Each row is a point on a tangle of strands that fork, close into loops and nearly touch. The rows are in no order.
Two points are linked if the straight distance between their rows is under 5.38. Some points are linked to none.
Q_843: +3.04  +0.06  -1.44  -1.90  +0.93  -1.73  +2.02  +1.15  +0.34  +1.37  -1.23  -0.49  -2.28  -1.88  -2.96  -1.56  +1.68  +1.40  -1.61  -0.40  -1.67  -2.88  +0.39  +0.32  -2.01  -1.64  -2.60
Q_515: +1.03  -0.06  +1.40  +5.17  -0.18  -1.37  +0.42  +1.02  +3.11  +1.58  +1.63  -3.19  -0.02  +1.90  +0.69  -1.88  -1.08  -1.10  +2.80  -0.37  -0.66  +2.02  +0.25  +0.92  +1.88  -1.82  -0.29
Q_200: -0.53  +1.19  +0.33  -1.30  -1.06  +1.05  -2.24  -2.10  -2.17  -1.70  +1.31  +2.90  -0.17  +1.72  -0.03  +1.68  -0.82  +1.65  -0.69  +2.67  +2.13  +0.44  -1.48  -0.93  +0.35  +1.93  +2.90
Q_231: +1.58  +1.61  +0.68  +5.15  +2.62  +2.63  -0.10  -0.38  -1.96  -0.51  +1.31  +0.08  -0.54  -0.02  +0.70  +2.22  -3.10  +1.31  -0.33  -0.59  +1.97  +3.85  -1.56  +0.58  +2.45  +0.96  +2.30
Q_236: -0.64  +0.10  +2.46  -2.03  -0.42  -2.24  +0.41  +1.03  +1.63  +1.64  -1.26  -0.57  -0.14  +2.27  +2.38  -2.72  -0.65  -0.55  +1.70  +1.44  -2.87  +0.74  +0.31  -2.37  +0.62  -1.03  -3.09
Q_972: -0.20  -0.16  +2.07  -0.98  -0.16  -2.78  +0.39  +2.79  +3.03  +2.05  -1.32  -0.70  -0.71  +2.39  +1.35  -3.44  +0.16  -1.48  +1.69  +0.38  -3.01  -0.32  +0.82  -0.95  -0.20  -1.40  -3.10
Q_71: -2.93  -1.54  -2.30  +0.40  -0.02  +3.59  -1.89  -0.85  -1.00  -1.32  -1.93  -0.10  +0.43  -0.54  -0.66  +1.44  +1.49  -0.86  -1.76  -2.15  +1.37  +0.65  +0.40  +0.20  +0.74  +2.16  +3.30
Q_409: -2.99  -0.38  -1.26  -3.30  -2.49  -0.62  -2.16  -1.71  -1.46  -0.94  +0.52  +1.99  +2.53  -2.72  -0.72  +0.74  -0.11  -1.83  -1.76  +0.61  +2.18  -2.01  +0.82  -1.91  -0.39  +1.47  +1.97
Q_776: +1.87  -0.03  -1.61  +4.66  +1.50  +2.19  +0.97  +0.27  -0.53  +0.21  +0.22  -2.35  -1.64  -0.47  -0.72  +0.66  -0.70  +1.12  -0.15  -2.28  +0.76  +1.86  +0.09  +1.02  +1.13  +0.49  +0.48
Q_272: -1.21  -0.18  +0.52  -2.82  -0.62  -2.23  +0.25  -1.28  -0.10  -0.03  +0.33  +1.41  +2.01  -1.00  +0.50  +0.75  +0.20  -1.07  -0.48  +0.99  +0.45  -1.13  +0.23  -1.23  -0.58  -0.17  -0.52
Q_877: +0.24  +1.26  +1.71  +3.50  +1.77  +0.81  -0.09  -0.57  -0.43  -0.30  +1.89  +1.79  +1.05  +1.13  +2.21  +2.60  -2.07  -0.11  +1.33  +0.63  +1.29  +2.37  -1.18  +1.18  +2.01  -0.37  +1.72
Q_64: -1.05  +0.33  +0.34  -2.73  -2.87  +0.03  -3.52  -0.76  -0.25  -0.13  +1.10  +3.36  +0.27  +1.80  -0.15  -0.59  +0.33  -1.53  +1.19  +3.44  +0.87  -1.55  -1.35  -1.43  -1.19  +2.21  +3.08
Q_263: +0.54  +1.87  +2.78  -3.11  -0.99  -1.71  -0.11  -2.31  -2.84  -0.51  +1.44  +2.34  -0.40  +0.32  +1.21  +1.26  -0.94  +2.72  -0.67  +3.59  +0.20  -0.73  -1.38  -2.29  -0.04  -1.42  -0.39
Q_578: -0.56  +1.25  +1.13  -0.56  +0.12  +1.14  -1.04  -1.94  -2.98  -1.83  +1.93  +2.70  +0.76  +0.69  +1.63  +2.62  -1.92  +1.96  -0.49  +2.24  +2.88  +1.56  -1.48  -1.10  +1.38  +0.63  +2.19
Q_806: -1.15  -0.19  +0.35  -4.37  -1.39  -3.25  +0.25  -0.23  +0.34  +0.79  -0.77  +1.35  +2.73  -2.20  +0.17  -1.20  +0.16  -1.75  -0.75  +0.93  -0.56  -2.52  +0.43  -1.92  -1.87  -0.07  -1.36
Q_269: -0.57  +0.61  +0.45  -2.22  -2.10  +0.16  -2.80  -1.77  -1.55  -0.70  +2.10  +3.38  +0.43  +1.23  +0.17  +0.60  -0.23  +0.25  +0.59  +3.64  +1.74  -1.39  -1.41  -1.13  -0.56  +1.54  +3.07
Q_764: +2.55  +0.97  -0.27  +2.29  +1.62  +1.67  +0.16  -0.68  -1.18  +0.15  +0.98  +0.25  -1.83  +1.21  -0.76  +1.58  -0.39  +2.08  -0.11  +0.21  +0.71  +0.27  -0.68  +1.18  +0.17  +0.44  +1.10
Q_142: -0.28  -0.81  -1.76  -3.08  +0.47  -1.23  +1.21  -0.30  +0.74  +0.20  -1.91  -0.01  +0.25  -2.56  -1.21  -1.04  +1.29  -0.60  -1.34  -0.98  -0.56  -1.76  +1.25  -0.19  -0.72  +1.04  -0.84
Q_340: -2.05  -0.39  -1.00  -3.96  -2.83  -1.14  -1.98  -1.17  -0.69  +0.00  +0.18  +2.43  +2.23  -1.57  -0.85  -0.39  +0.20  -2.86  -1.04  +1.34  +0.97  -2.71  +0.68  -1.64  -1.72  +1.30  +1.88
Q_466: +0.39  +2.04  +1.72  -2.03  +0.01  +0.42  -0.75  -2.12  -2.73  -0.72  +0.80  +1.27  -1.43  +2.04  +1.62  +1.23  -1.05  +3.48  -0.85  +3.57  +0.15  +1.29  -1.69  -1.96  +0.99  +0.08  +0.25
Q_914: -1.42  -1.54  -1.77  -2.17  -0.73  -0.07  -0.34  +3.09  +2.64  -0.05  -3.13  -0.39  -0.75  +0.50  -1.24  -4.15  +2.69  -2.68  -0.31  -1.81  -2.09  -1.44  +0.73  +0.84  -2.36  +2.15  -0.05
Q_86: -1.67  -0.20  +0.98  -4.14  -0.66  -2.99  +1.56  -0.92  -0.55  -0.96  -1.20  -0.21  +3.14  -2.88  +1.78  -0.53  -0.60  -0.17  +0.01  -0.40  -0.23  -0.14  +0.84  -1.96  +0.16  -1.50  -3.07
Q_651: +1.81  +0.01  -1.72  -0.70  +0.31  +0.69  +0.66  +1.40  +0.27  +0.01  -2.01  -2.04  -3.85  +1.42  -1.42  -2.38  +1.20  +2.09  -1.09  -0.13  -2.77  -0.33  -0.03  +0.03  -1.74  +0.88  -1.63
Q_121: -0.99  -0.05  -1.34  +4.99  +1.34  +4.61  -1.69  -0.14  -1.29  -0.22  -0.72  -0.45  -0.67  +0.19  -1.03  +1.00  +0.15  -1.72  -0.24  -2.52  +1.15  +2.92  -0.64  +1.38  +1.69  +1.82  +3.48
Q_511: -2.46  -1.66  -1.76  -3.46  -2.31  +0.17  -2.46  -0.03  +0.57  +0.05  -1.04  +1.56  +1.71  -1.07  -1.22  -1.51  +1.67  -3.17  -1.06  +0.10  +0.30  -3.27  +0.74  -0.62  -2.07  +2.14  +2.26
Q_778: -0.06  +0.04  +1.65  +2.27  +0.46  -0.93  -0.73  +1.35  +2.48  +1.46  +1.74  +0.85  +0.89  +2.94  +1.33  +0.21  -0.27  -1.87  +3.08  +1.23  -0.60  +0.20  -0.05  +1.53  +0.58  -0.72  +0.77
Q_7: -1.06  -0.67  -2.30  +3.95  +1.13  +3.92  -0.90  +0.41  -0.15  -0.46  -1.07  -1.36  -1.12  +0.10  -1.34  +0.40  +0.63  -1.27  -0.13  -2.96  +0.16  +1.82  +0.07  +1.85  +0.95  +1.56  +2.08
Q_668: +1.92  -0.44  -0.71  -0.85  +0.68  -0.89  +0.54  +0.27  +0.39  +1.27  +1.02  +2.14  +0.91  -1.73  -3.52  +2.32  +1.56  -0.76  -0.66  -0.19  +1.70  -4.48  +0.63  +1.90  -2.71  -0.55  +0.66
Q_457: -3.24  -1.91  -3.24  -0.85  -0.65  +3.03  -1.70  -1.32  -0.88  -1.06  -2.39  -0.15  +0.38  -1.64  -1.02  +0.36  +1.86  -1.35  -2.41  -2.28  +0.76  -1.08  +1.09  +0.29  -0.01  +1.82  +2.54
Q_287: -2.28  -1.89  -1.70  -2.51  -1.31  +0.25  -1.27  +0.96  +1.70  -0.01  -2.37  +0.42  +1.11  -0.08  -0.67  -2.22  +2.17  -2.96  -0.68  -0.89  -0.75  -1.53  +0.84  +0.26  -1.54  +2.13  +1.15
Q_775: -2.51  +0.01  +0.25  -1.61  +0.51  +1.36  -0.18  -1.69  -2.47  -2.82  -0.21  +0.04  +0.83  -0.42  +2.01  +1.92  -1.65  +1.76  -1.46  +0.82  +1.55  +3.61  -0.42  -1.98  +1.96  +1.12  +0.35
Q_722: +3.31  +0.58  -0.10  +0.59  +1.44  -0.70  +2.22  +0.19  -0.13  +1.13  -0.03  -1.63  -2.38  -0.70  -1.26  +0.27  +0.15  +2.77  -0.86  -0.34  -1.04  -1.37  +0.67  +0.13  +0.10  -2.18  -2.41
Q_439: -2.70  -1.41  -2.88  -2.95  -1.66  +0.53  -1.39  -1.65  -1.10  -1.40  -1.33  +0.90  +1.55  -2.46  -1.22  +0.60  +0.92  -1.26  -2.85  -1.27  +1.85  -1.89  +1.67  -0.83  -0.18  +1.57  +2.25
Q_162: -0.68  +1.05  +2.63  -5.50  -2.56  -3.69  +0.29  -1.35  -2.27  -0.27  +0.06  +1.46  +2.57  -2.08  +2.06  -1.22  -1.00  -0.13  -0.73  +2.30  -0.60  -1.51  -0.48  -3.69  -0.97  -1.67  -2.39
Q_122: -2.16  +0.32  +2.15  -0.80  +0.33  -0.89  +0.73  -1.53  -1.78  -2.65  +0.64  +0.55  +2.93  -0.86  +3.64  +1.87  -1.51  +0.40  +0.73  +0.13  +0.85  +2.71  -0.22  -0.98  +2.07  -1.28  -1.53
Q_225: +1.21  +1.31  +1.19  -2.26  +0.02  -2.39  +1.13  -2.01  -2.85  -0.63  +1.25  +1.41  +0.78  -2.17  -0.55  +2.50  -0.43  +2.44  -2.33  +1.49  +1.58  -1.59  -0.03  -0.93  -0.72  -1.61  -1.26
Q_664: -1.28  -0.59  -0.40  +1.11  -1.07  +3.67  -3.95  -0.16  -0.35  -0.16  +0.38  +3.28  -0.07  +2.15  -0.82  +1.39  +1.21  -2.05  +1.43  +0.31  +1.76  -0.83  -1.14  +1.93  -0.50  +2.68  +5.11
Q_830: +1.20  +1.02  +0.08  +0.01  +1.78  -0.46  +1.46  -1.64  -2.29  -0.55  +0.92  +0.64  +0.27  -1.23  +0.10  +3.09  -0.91  +2.57  -1.58  +0.47  +1.56  +0.03  +0.35  +0.04  +0.56  -1.23  -0.48
Q_232: -0.12  +0.82  +3.51  -2.83  -0.42  -2.17  +0.14  -0.06  -0.24  +0.95  -0.33  +0.27  -0.14  +1.20  +3.34  -1.10  -1.47  +0.40  +1.48  +1.95  -2.80  +0.47  -0.25  -2.61  +0.62  -2.32  -3.25
Q_81: -1.30  -1.51  -1.13  -0.59  -0.78  +0.33  -0.61  +3.49  +3.20  +0.15  -2.52  -1.20  -1.09  +1.71  -0.83  -4.03  +1.44  -1.97  +0.57  -1.21  -2.54  -0.04  +0.49  +0.76  -1.27  +1.14  -0.70
Q_963: +1.31  -0.20  -1.75  +2.81  +0.85  +0.66  +1.91  +0.39  +1.27  +0.86  -0.82  -4.46  -2.28  -0.58  -0.74  -2.23  -0.49  +1.46  +0.24  -1.61  -1.40  +2.06  -0.01  +0.05  +1.72  -0.12  -2.12
Q_908: +2.64  +0.37  -0.56  -0.37  +0.77  +0.20  +0.35  -0.57  -0.65  +0.31  +0.82  +1.50  -0.34  -0.75  -3.13  +2.19  +1.04  +0.93  -0.89  +0.39  +1.26  -3.16  +0.46  +1.85  -2.28  -0.07  +1.11
Q_975: -1.02  -1.52  -0.63  -0.24  -0.61  +1.01  -2.07  +1.34  +1.92  +0.45  -0.14  +1.74  +0.29  +2.75  -0.71  -0.63  +1.71  -2.73  +1.28  -0.04  -0.90  -1.21  -0.13  +1.17  -2.06  +1.87  +2.03
Q_462: -2.69  -0.28  -1.02  -1.36  +0.09  +1.92  -1.04  -1.73  -1.66  -1.86  -0.72  +0.12  +1.17  -0.16  +0.99  +1.29  -0.47  +0.30  -1.79  -0.05  +1.40  +2.85  -0.14  -1.73  +1.52  +1.81  +1.32
Q_249: +0.11  -1.15  -2.48  -2.15  +0.38  -0.39  +0.49  -0.28  +0.14  -0.22  -1.23  +0.15  -0.18  -2.40  -2.22  +0.27  +1.93  -0.18  -1.61  -1.28  +0.92  -2.60  +1.02  +0.59  -1.53  +0.65  +0.24
Q_166: +1.07  +1.34  +0.78  +1.47  +2.21  +0.64  +1.57  -1.15  -2.95  -1.71  +1.56  +0.04  -0.04  -1.35  +1.23  +3.11  -2.17  +3.09  -1.65  -0.13  +2.22  +1.74  -0.07  -0.29  +1.38  -1.01  -0.59
Q_68: -2.24  -1.05  -0.53  -2.67  -0.14  -0.47  -0.67  -0.65  +0.46  -0.78  -0.96  +0.54  +1.50  -0.13  +0.55  +0.01  +0.39  -1.32  -0.82  +0.13  +0.02  +0.13  +0.59  -1.69  -0.28  +1.35  +0.49
Q_721: +1.37  +1.94  +2.41  -2.13  -0.42  -1.34  +0.42  -2.61  -3.66  -1.51  +2.26  +2.37  +0.07  -1.02  +0.31  +2.84  -1.27  +3.15  -1.70  +2.69  +2.12  -1.23  -0.71  -0.76  -0.37  -1.75  -0.09
Q_883: +0.11  -0.02  -1.62  -3.29  -0.85  -1.20  +0.37  -1.25  -1.41  -0.18  -0.08  +0.97  +0.67  -2.59  -2.43  +1.43  +0.61  +0.46  -2.38  +0.34  +1.82  -3.12  +0.84  -0.25  -2.12  +0.33  +0.18
Q_421: +0.02  -0.21  -1.25  -2.26  +0.91  -0.73  +1.26  -0.40  -0.10  -0.08  -1.74  -0.86  -0.19  -1.24  -0.40  -0.40  +0.40  +1.55  -1.57  -0.06  -0.73  -0.17  +0.53  -1.04  -0.25  +0.35  -1.57
Q_808: +3.92  +0.38  +0.24  +5.15  +0.34  +1.88  -0.44  +1.96  +1.43  +2.13  +2.43  +0.04  -2.40  +2.74  -1.35  +0.22  -0.38  +0.23  +2.16  -0.29  +0.06  -1.30  -0.93  +3.46  -1.05  -0.38  +2.04
Q_979: +0.86  -0.46  -0.82  +1.73  -0.51  +0.08  +1.23  +2.14  +2.53  +0.99  -1.68  -4.87  -3.42  +0.82  -0.13  -4.20  +0.06  +1.34  +0.99  -0.75  -2.80  +1.99  +0.15  -0.41  +0.55  +0.16  -2.84
Q_436: +2.92  +0.03  +1.13  +3.59  +0.37  +0.02  -0.62  +2.61  +2.23  +2.26  +2.15  +1.29  -1.56  +2.95  -0.54  -0.31  +0.49  -1.23  +2.61  +0.71  -0.56  -2.13  -0.08  +3.24  -1.30  -0.56  +1.08
Q_958: -0.23  -0.17  -1.13  +1.66  +1.59  +0.26  +1.85  +0.17  +0.19  -0.24  -0.84  -4.01  -0.91  -1.26  +0.52  -1.00  -1.27  +1.94  -0.12  -1.46  -0.47  +3.29  +0.27  -0.73  +2.36  -0.18  -2.07
Q_289: +2.42  +0.19  -1.07  -0.62  -0.30  +1.56  +0.39  +1.26  -0.35  +0.01  -0.22  +0.29  -3.33  +1.25  -2.84  -0.70  +1.90  +1.82  -1.05  +0.02  -1.29  -2.57  -0.61  +1.65  -3.58  +0.76  +0.25
Q_707: -1.11  +0.07  -0.51  -1.31  +1.14  +0.52  +1.10  -1.42  -1.23  -1.74  -1.05  -1.93  -0.27  -1.16  +1.49  +1.04  -1.11  +2.48  -1.40  -0.17  +0.40  +3.37  -0.13  -1.76  +1.78  +0.31  -1.74
Q_453: -1.36  -0.09  -0.93  -4.70  -2.63  -2.70  -1.06  -0.43  -0.43  +0.42  +0.67  +2.37  +2.61  -2.70  -2.06  -1.49  +0.37  -3.01  -1.40  +1.31  +0.47  -3.62  +0.49  -1.72  -2.43  +0.65  +0.76
Q_770: +1.57  +0.32  +2.12  -1.47  +0.35  -2.79  +0.59  -0.36  +0.19  +1.29  +1.95  +3.24  +2.55  -2.06  -1.05  +2.79  +0.71  -1.11  +0.52  +1.16  +1.16  -3.87  +0.34  +1.26  -2.47  -2.96  -0.35
Q_870: -0.62  -0.76  -1.20  +0.24  +0.48  -0.79  +0.87  +1.41  +2.96  +0.50  -1.45  -1.22  -0.26  +0.53  -0.24  -1.89  +1.02  -1.72  +0.80  -0.92  -1.44  -0.01  +1.13  +0.69  -0.15  +0.45  -0.93
Q_680: -0.36  +0.62  +1.33  +2.70  +1.20  -1.19  +1.77  -0.47  +0.23  -0.41  +1.25  -1.72  +2.18  -0.91  +2.46  +0.88  -1.88  +0.12  +1.90  -1.16  +0.08  +2.71  +0.54  +0.29  +2.87  -2.08  -2.10
Q_78: +0.64  +0.15  -0.28  +4.41  +1.41  -1.02  +2.78  -0.05  +0.50  -0.05  +1.06  -3.68  +1.26  -2.11  +1.67  +0.28  -1.99  +1.04  +1.41  -2.29  +0.94  +2.80  +0.50  +0.04  +3.20  -1.83  -1.82
Q_809: -0.44  -1.25  -1.72  -1.47  +0.62  -1.37  +1.30  +1.27  +2.41  +0.27  -2.38  -1.31  +0.04  -1.16  -0.73  -2.13  +1.08  -1.02  +0.37  -1.90  -1.42  -0.79  +1.61  +0.22  -0.42  -0.07  -1.81
Q_296: -2.29  -0.14  +1.27  -2.52  -0.15  -1.77  +1.27  -1.44  -1.43  -1.85  -0.02  +0.16  +2.84  -1.82  +3.16  +1.44  -0.64  +0.27  +0.02  +0.27  +0.31  +1.47  +0.70  -1.73  +1.05  -1.13  -2.28
Q_245: -0.60  +1.17  +3.19  +0.95  +0.90  +0.09  +1.68  -1.21  -2.42  -2.21  +1.03  -0.30  +1.59  -0.38  +4.23  +2.28  -2.55  +2.48  +0.92  +0.24  +0.70  +3.38  -0.89  -1.09  +2.67  -2.47  -2.52
Q_667: -1.20  -0.73  -2.26  -0.85  +0.13  +2.74  -0.83  -0.14  +0.32  -1.10  -2.41  -1.67  -1.34  +0.50  -0.85  -1.19  +1.38  +0.25  -1.16  -0.93  -1.60  +1.44  -0.13  -0.19  -0.37  +2.47  +0.59
Q_273: -0.69  +0.99  +0.98  -1.56  +0.31  +0.31  -0.34  -2.22  -2.79  -1.93  +0.72  +1.00  +0.22  +0.54  +2.04  +2.03  -1.59  +3.09  -1.22  +1.80  +0.93  +2.36  -1.09  -2.00  +1.27  +0.78  -0.03
Q_76: +2.92  +0.34  +2.04  +2.36  -0.44  -1.62  -0.64  +3.39  +3.14  +2.21  +1.42  +0.47  -2.47  +3.19  -0.61  -1.00  +1.18  -1.33  +1.57  +1.19  -2.20  -2.73  -0.10  +2.27  -1.73  -2.02  -1.04
Q_762: -0.14  -0.01  +1.71  +0.79  -0.42  -3.33  +0.51  +3.20  +4.40  +2.25  -0.54  -1.36  +0.35  +2.56  +1.07  -3.14  +0.35  -2.39  +2.50  -0.06  -2.28  -0.21  +1.25  +0.47  +0.37  -1.97  -2.37
Q_197: -0.81  +0.35  +2.74  -5.28  -0.94  -3.79  +1.65  -0.86  -0.35  +0.48  -1.58  +0.66  +2.67  -2.49  +2.20  -1.67  -0.28  -0.39  +0.32  +0.83  -1.50  -0.74  +0.12  -2.83  -0.76  -2.24  -3.81
Q_640: +2.38  +0.00  -1.57  -0.58  +0.44  +0.46  +1.56  +1.47  +0.29  +0.55  -1.02  -0.95  -3.17  -0.11  -2.58  -1.11  +1.83  +1.30  -1.22  -0.47  -1.21  -2.28  +0.31  +1.51  -2.52  +0.18  -1.76
Q_394: +2.11  +0.45  +1.24  +6.57  +0.44  -1.00  +1.84  -0.06  +1.06  +1.14  +1.84  -4.25  +0.98  -1.04  +1.01  -0.46  -2.88  +0.32  +1.62  -1.67  +1.19  +2.77  -0.14  +0.26  +3.46  -2.06  -0.66
Q_692: -3.51  -1.38  -1.11  +2.02  -0.15  +4.32  -3.31  -0.97  -0.49  -0.74  -1.07  +1.40  +0.64  +0.88  -0.05  +0.62  +1.74  -2.30  -0.34  -1.54  +0.79  +1.55  -0.20  +0.82  +1.13  +1.95  +3.80
Q_294: +1.38  +1.25  -0.04  -3.39  -0.21  -2.86  +1.12  -1.30  -1.54  +0.10  +0.58  +1.24  +0.90  -3.38  -2.43  +1.82  +0.39  +1.49  -2.44  +1.16  +1.16  -3.05  +0.07  -0.77  -2.23  -1.92  -1.45
Q_88: +2.76  -0.76  -0.52  +3.88  -1.23  +0.52  +0.55  +3.33  +2.57  +1.36  +1.12  -1.39  -3.28  +2.02  -1.63  -2.63  +1.30  -0.03  +1.33  -1.25  -1.85  -1.35  +0.00  +3.12  -1.68  -0.47  -0.75
Q_733: +2.15  +1.86  +0.39  +4.42  +2.56  +1.68  +1.28  -0.84  -1.75  -0.48  +1.70  -1.06  -0.75  -0.52  +1.05  +2.71  -2.64  +2.41  -0.82  -0.49  +2.04  +2.71  -0.71  +0.33  +2.26  -0.35  +0.38
Q_390: -1.11  +0.76  +3.63  -3.30  -0.60  -1.46  +0.31  -1.78  -2.42  -0.62  -0.07  +0.62  +1.17  +0.34  +4.12  -0.08  -1.12  +1.46  +1.56  +2.03  -1.77  +1.14  -1.03  -3.04  +1.22  -1.78  -2.95
Q_425: +0.11  -0.94  -0.66  +1.35  +0.54  +1.00  -0.57  +1.85  +2.31  +0.67  -0.10  -0.37  -1.02  +2.29  -0.63  -0.78  +1.55  -1.44  +1.42  -0.54  -1.39  -0.17  -0.03  +1.08  -0.78  +0.78  +0.31
Q_19: -0.91  -0.95  +0.02  -2.10  -2.43  +0.71  -3.84  +0.46  +0.70  +0.40  +0.81  +3.42  -0.07  +3.18  -0.11  -0.73  +1.12  -2.24  +1.48  +2.67  +0.20  -1.38  -1.71  -0.30  -2.01  +2.68  +3.49
Q_996: +2.66  +0.79  -0.50  +0.13  +0.48  +1.08  +0.30  -0.06  -0.40  +0.32  +0.98  +0.80  -2.23  +1.16  -1.85  +1.04  +0.54  +1.76  -0.45  +0.95  -0.22  -1.30  -0.47  +1.42  -1.12  +0.38  +0.98
Q_239: +0.22  +1.47  +3.69  -0.91  +0.29  -1.27  +1.34  -1.37  -2.54  -1.22  +0.66  +0.03  +0.18  +0.09  +4.12  +1.40  -1.88  +2.51  +0.85  +1.38  -1.20  +1.46  -0.90  -1.83  +1.97  -3.08  -3.30
Q_852: +1.60  -1.33  -1.59  -0.66  +0.48  +0.28  +0.13  +1.11  +1.20  +1.41  +0.51  +1.88  +0.59  -1.17  -2.96  +0.89  +2.55  -2.21  +0.40  -1.33  +1.11  -4.41  +0.83  +2.81  -2.83  -0.16  +1.26
Q_115: +0.52  +0.25  +1.79  +3.29  -0.26  -2.22  +0.53  +2.43  +4.37  +1.84  +0.85  -2.83  -0.37  +2.42  +1.21  -2.45  -0.37  -1.31  +3.04  +0.13  -1.66  +1.05  +0.88  +0.70  +1.33  -1.95  -1.78
Q_238: +0.96  -0.30  -0.76  -0.63  +0.03  +0.17  +1.17  +2.21  +1.72  +1.00  -2.37  -2.72  -3.22  +1.08  +0.06  -3.54  +0.55  +1.93  -0.28  -0.12  -3.07  +0.87  -0.19  -0.84  -0.75  +0.50  -2.91
Q_290: +1.71  +0.49  +1.25  +7.00  -0.09  -0.75  +0.94  +0.19  +2.35  +2.05  +1.87  -4.37  +0.90  +0.59  +0.75  -1.81  -2.23  -0.73  +2.34  -1.33  +0.29  +3.40  -0.49  +1.32  +2.94  -1.49  +0.74
Q_724: +0.33  -1.88  -2.19  +0.13  +0.65  +0.39  +0.73  +1.36  +1.20  +0.03  -0.83  +0.10  -0.28  -1.42  -2.21  +0.39  +2.53  -1.53  -0.12  -2.43  -0.12  -2.71  +1.12  +2.38  -1.71  +0.85  +0.86
Q_83: -1.03  +0.99  +4.09  -4.03  -2.00  -3.09  +0.68  -1.85  -2.94  -1.20  +0.34  +1.93  +2.60  -1.42  +3.52  -0.11  -1.31  +0.67  +0.74  +2.12  -0.89  -0.59  -0.79  -2.61  +0.00  -2.87  -3.11
Q_40: -3.26  -0.08  +0.89  +0.21  +1.01  +0.28  +0.27  -0.86  -0.38  -1.41  +0.09  -0.85  +2.62  +0.05  +3.14  +1.05  -1.26  -0.80  +1.37  -0.45  +0.24  +3.95  -0.03  -0.98  +2.68  -0.21  -1.46
Q_264: +3.44  +0.03  -0.63  +5.63  -0.71  +1.30  +0.11  +3.14  +2.27  +1.60  +1.60  -1.94  -2.92  +2.57  -1.55  -1.73  +0.50  -0.60  +1.93  -1.02  -1.20  -0.89  -0.39  +3.05  -1.14  -0.31  +0.84
Q_915: -1.47  -1.34  -0.33  -0.40  -1.51  +2.59  -3.49  +0.48  +0.62  -0.13  +0.05  +2.80  -0.31  +2.44  -0.86  -0.05  +1.57  -2.27  +0.98  +0.89  +0.39  -0.86  -1.02  +1.02  -1.13  +2.69  +4.01
Q_681: -0.12  +0.13  -0.95  -0.88  -0.75  +2.30  -1.96  -1.55  -2.07  -1.05  +0.71  +2.40  +0.50  -0.45  -2.64  +2.85  -0.12  +0.64  -1.57  +0.28  +3.25  -2.27  -0.07  +1.27  -0.89  +1.46  +3.61
Q_793: -2.07  -0.55  -0.98  +2.55  -0.18  +4.99  -3.37  -0.26  -0.45  -0.21  -0.27  +1.91  -0.59  +2.02  -1.04  +1.22  +1.29  -1.95  +0.28  -1.34  +0.66  +1.13  -1.18  +2.06  -0.28  +2.00  +4.95
Q_334: +3.39  -0.12  +0.73  +2.19  -0.97  -1.34  +0.57  +3.82  +2.72  +2.35  +0.37  -1.46  -3.63  +2.25  -0.76  -3.50  +1.39  -0.08  +0.68  -0.20  -2.56  -2.11  +0.44  +1.46  -1.41  -1.44  -2.00
Q_61: +2.12  +0.38  -0.61  -3.75  +0.34  -2.61  +1.95  -0.57  -0.32  +0.78  -1.27  +0.65  -0.11  -3.32  -3.08  -0.25  +1.12  +0.94  -2.30  -0.06  -0.36  -3.51  +0.50  -0.33  -2.19  -2.13  -2.34
Q_426: -0.32  +0.18  -1.49  -0.71  +1.12  +0.17  +1.38  -0.46  -0.50  -0.32  -1.36  -2.18  -1.35  -0.39  -0.17  -0.16  -0.18  +2.10  -0.93  -0.46  -0.68  +2.06  +0.43  -0.75  +0.97  +0.72  -1.75
Q_13: -2.54  -1.20  -1.22  -0.68  +0.30  +1.33  -0.71  -1.07  -0.22  -1.00  -1.28  -0.02  +1.07  -0.50  +0.63  +0.83  +0.62  -0.53  -0.93  -0.98  +0.61  +1.54  +0.84  -0.82  +1.07  +1.56  +1.04
Q_476: +0.06  -0.61  -2.90  +5.16  +1.19  +2.97  +0.46  +0.66  +0.57  +0.10  -0.50  -2.66  -0.95  -0.95  -1.36  -0.41  +0.04  -0.82  -0.34  -3.60  +0.36  +1.85  +0.03  +1.81  +1.27  +1.08  +1.44
Q_763: +0.24  +1.12  -0.14  +5.74  +2.23  +4.48  -1.16  -0.29  -1.56  -0.61  +0.36  +0.22  -0.95  +1.08  -0.45  +1.81  -2.04  -0.23  -0.12  -0.96  +1.95  +3.94  -1.32  +1.00  +2.11  +1.65  +3.28
Q_314: +2.86  +1.52  +0.01  +3.83  +2.04  +0.85  +1.09  -0.04  -1.04  +0.85  +1.18  -1.27  -1.75  +0.34  -0.20  +1.92  -1.98  +2.55  -0.39  -0.61  +0.65  +1.48  -0.37  +0.53  +1.32  -0.53  +0.46
Q_547: -1.32  -1.38  -0.72  +2.87  -0.31  -1.72  +0.56  +2.63  +4.99  +1.28  -0.65  -2.81  +1.02  +1.44  -0.51  -2.87  +0.43  -3.40  +3.16  -1.90  -0.94  +1.16  +1.83  +1.86  +1.27  -0.43  -0.24
Q_393: -2.00  +0.07  +1.33  +2.95  +0.87  +0.31  +1.00  -0.47  +0.58  -0.54  +0.78  -1.75  +2.21  +0.21  +2.92  +0.66  -1.85  -0.47  +2.06  -0.51  -0.05  +4.36  -0.11  -0.27  +3.01  -0.68  -0.96

How many points has the smallest loop of links through each point below? Write - if it is on no loop.
Q_958 -> 14
Q_393 -> 16
Q_231 -> 8
Q_806 -> 10
Q_975 -> 16
Q_775 -> 13
Q_264 -> 6
Q_852 -> 12
Q_239 -> 9

Name the points in between on the shortest way along the links from the first point to the second, in order.
Q_975; Q_733 -> Q_425, Q_870, Q_809, Q_142, Q_249, Q_883, Q_294, Q_225, Q_830, Q_166
Q_640; Q_462 -> Q_651, Q_238, Q_979, Q_963, Q_958, Q_426, Q_707, Q_775
Q_245; Q_197 -> Q_122, Q_296, Q_86
Q_263; Q_61 -> Q_721, Q_225, Q_294
